Points, in no order, along strands that fork, close into loops and pass close to each other.
Two points are linked if the straight distance between their rows is under 47.1.
Z_505: [  1   3  -3   0 -11   1  -3  11   2  14  18  11  -4]
Z_926: [ 30  38  37 -17 -20   3  24   9  33  56  38 -15 -77]
Z_10: [-17  10  45 -18  14   0 -27  -2 -17  16  32   8  11]
Z_799: [-25   7  40 -22  11 -10 -18  -6 -31   4  18   4  29]
Z_658: [-26   5  46 -34 -17 -15  -9   4 -45  20  24   6  31]
Z_483: [-18  -8  -2   4  19 -14  -7  -6  -8 -20 -11   4  28]
Z_231: [ -7 -11   0 -14 -35 -16   7  16 -25  15  13   9  19]
Z_834: [-19  -2  13   8  66   1 -28 -27   0 -47 -39  -4  38]
Z_113: [-15 -18  11 -22 -41 -26  10  12 -43  12   6   6  32]
Z_779: [ 15   9 -15   7 -14   8   4  13  20  16  16   8 -26]
Z_933: [ 14  30  35 -22 -23  12  -2  10   3  43  41   2 -38]
Z_847: [-19 -28 -44  20   3 -19  18 -18 -23 -54 -50 -11  49]
Z_760: [  3 -28 -66  34   7 -14  11  11  21 -28 -32   7  17]
Z_817: [ 29  31  16 -15 -41   2  28  16  22  49  32  -7 -63]
Z_716: [ 10 -20 -58  29  -1  -7   8  15  23 -14 -17  11   2]
Z_620: [-10  21  62 -36 -19   7 -21   9 -29  43  48   9  -3]
Z_295: [-25 -29 -13  -6 -32 -21  25 -21 -60 -38 -37 -13  60]
Z_806: [  0 -24 -35  10 -22 -17  14  15  -3  -5  -6   7  19]
Z_75: [ 13  30  45 -32 -40  10   5  16  -6  52  45   2 -39]
Z_860: [-29 -16 -19   5  12 -13   5 -26 -35 -51 -42 -13  52]
Z_656: [-11 -39 -29   2 -38 -31  31   2 -37 -16 -24  -3  46]
Z_745: [-10  -4   0  -6 -11 -11  -2   9 -12   6  12   8  14]
Z_696: [-17  11  51 -36 -24  -7 -13  10 -39  34  36   9  14]
Z_566: [ 30  39  54 -22  -3  10  14   2  34  57  45 -20 -80]
Z_700: [-13 -36 -63  30   4 -21  24 -12 -10 -54 -55  -9  45]
Z_147: [  5  23  55 -19  15  25 -30  -4   4  33  46   2 -27]
Z_124: [-20 -29 -22   1 -22 -28  22 -12 -41 -32 -31 -10  50]
Z_194: [ 13 -22 -39   8 -44 -12  22  24   0   9   3  10   1]
Z_929: [  5   3  -7  14  28  13 -17   3  27   0   4  11 -11]
Z_631: [-20  -3  10   9  56  -3 -25 -18   1 -35 -25   2  30]
Z_76: [ 20 -12 -67  44  31  10  -4  13  55 -21 -34  12 -14]
Z_727: [ 13 -33 -35   3 -60 -20  29  27 -15  14  -1  10   9]
Z_942: [-33  -8 -24   9  24  11  -8 -46 -45 -81 -61 -14  64]
Z_896: [ 27  27  14  -3  -6  17   8   5  34  32  29  -5 -59]
Z_946: [ 24  17 -11   8 -15  11  10  11  30  22  16   2 -45]
Z_910: [  6   9  13   7  32  20 -25  -1  27   7  14   8 -18]
Z_768: [-30  -2  -9   7  44  11 -19 -48 -34 -80 -63 -13  57]
Z_911: [ 33   8 -47  32   6  15  10  13  55   3 -10   3 -48]
Z_687: [ 34   8 -35  32  31  27  -7   7  67  -1 -17   2 -47]
Z_174: [ 11 -27 -78  46  29  -3   1  13  43 -34 -45   9   8]
Z_197: [ 29   0 -45  38  39  25 -12   8  67 -10 -26   9 -31]
Z_245: [-11 -13 -24  13   9 -11  -1   4   3 -16 -12   7  20]
Z_686: [ -1  28  71 -32  -1  20 -28  -1 -15  45  55   3 -21]
Z_262: [ 16  28  27  -8  -1  20  -5   3  22  34  35  -2 -47]
Z_608: [-24 -25  11 -23 -44 -30  23  -5 -66 -10 -17  -7  53]
Z_905: [ 29  23  24   3  31  32 -12  -4  51  23  21 -10 -66]
Z_493: [-34 -16 -23   4   2   3   4 -42 -54 -72 -55 -16  65]
Z_651: [ 28  35  56 -16  15  21  -1  -4  39  46  44 -23 -77]
Z_448: [-24 -18  27 -33 -42 -28  11   8 -60  11   3   2  41]
Z_607: [ -1  17  40 -13  16  15 -28  -1   3  24  38   6 -15]
Z_864: [ 19  16  23   4  34  32 -23  -4  38  17  22  -2 -44]
Z_643: [ 32  28  37  -3  32  28  -3  -4  55  32  28 -21 -78]
Z_223: [-27   1   2   6  58   4 -22 -36 -15 -66 -53 -11  48]
Z_521: [ 23  27  27 -29 -57   3  24  22  -1  55  37  -1 -49]
Z_904: [-26  -9  -6   4  22 -16  -4 -16 -20 -36 -27  -4  43]
Z_490: [-15  -2   7   8  43  -4 -23 -10   4 -21 -11   6  23]
Z_851: [ 18  -5 -50  29   3   6   6  14  36  -4  -9   9 -18]
Z_369: [  2 -42 -32   4 -52 -29  32  19 -28   2 -12   6  30]

A fork is a point with three links, a tip a point with one. Leave the first point through the second and follow the links. Name the first fork or tip that comes.
Z_926; Z_566 => Z_929
Z_727; Z_194 => Z_483
Z_490; Z_631 => Z_860
Z_806; Z_194 => Z_295
Z_231; Z_113 => Z_608

How many points has the smallest loop of links through each point below? Write - if it is on no loop.
Z_76 => 8
Z_806 => -
Z_768 => 10
Z_620 => 8
Z_817 => -
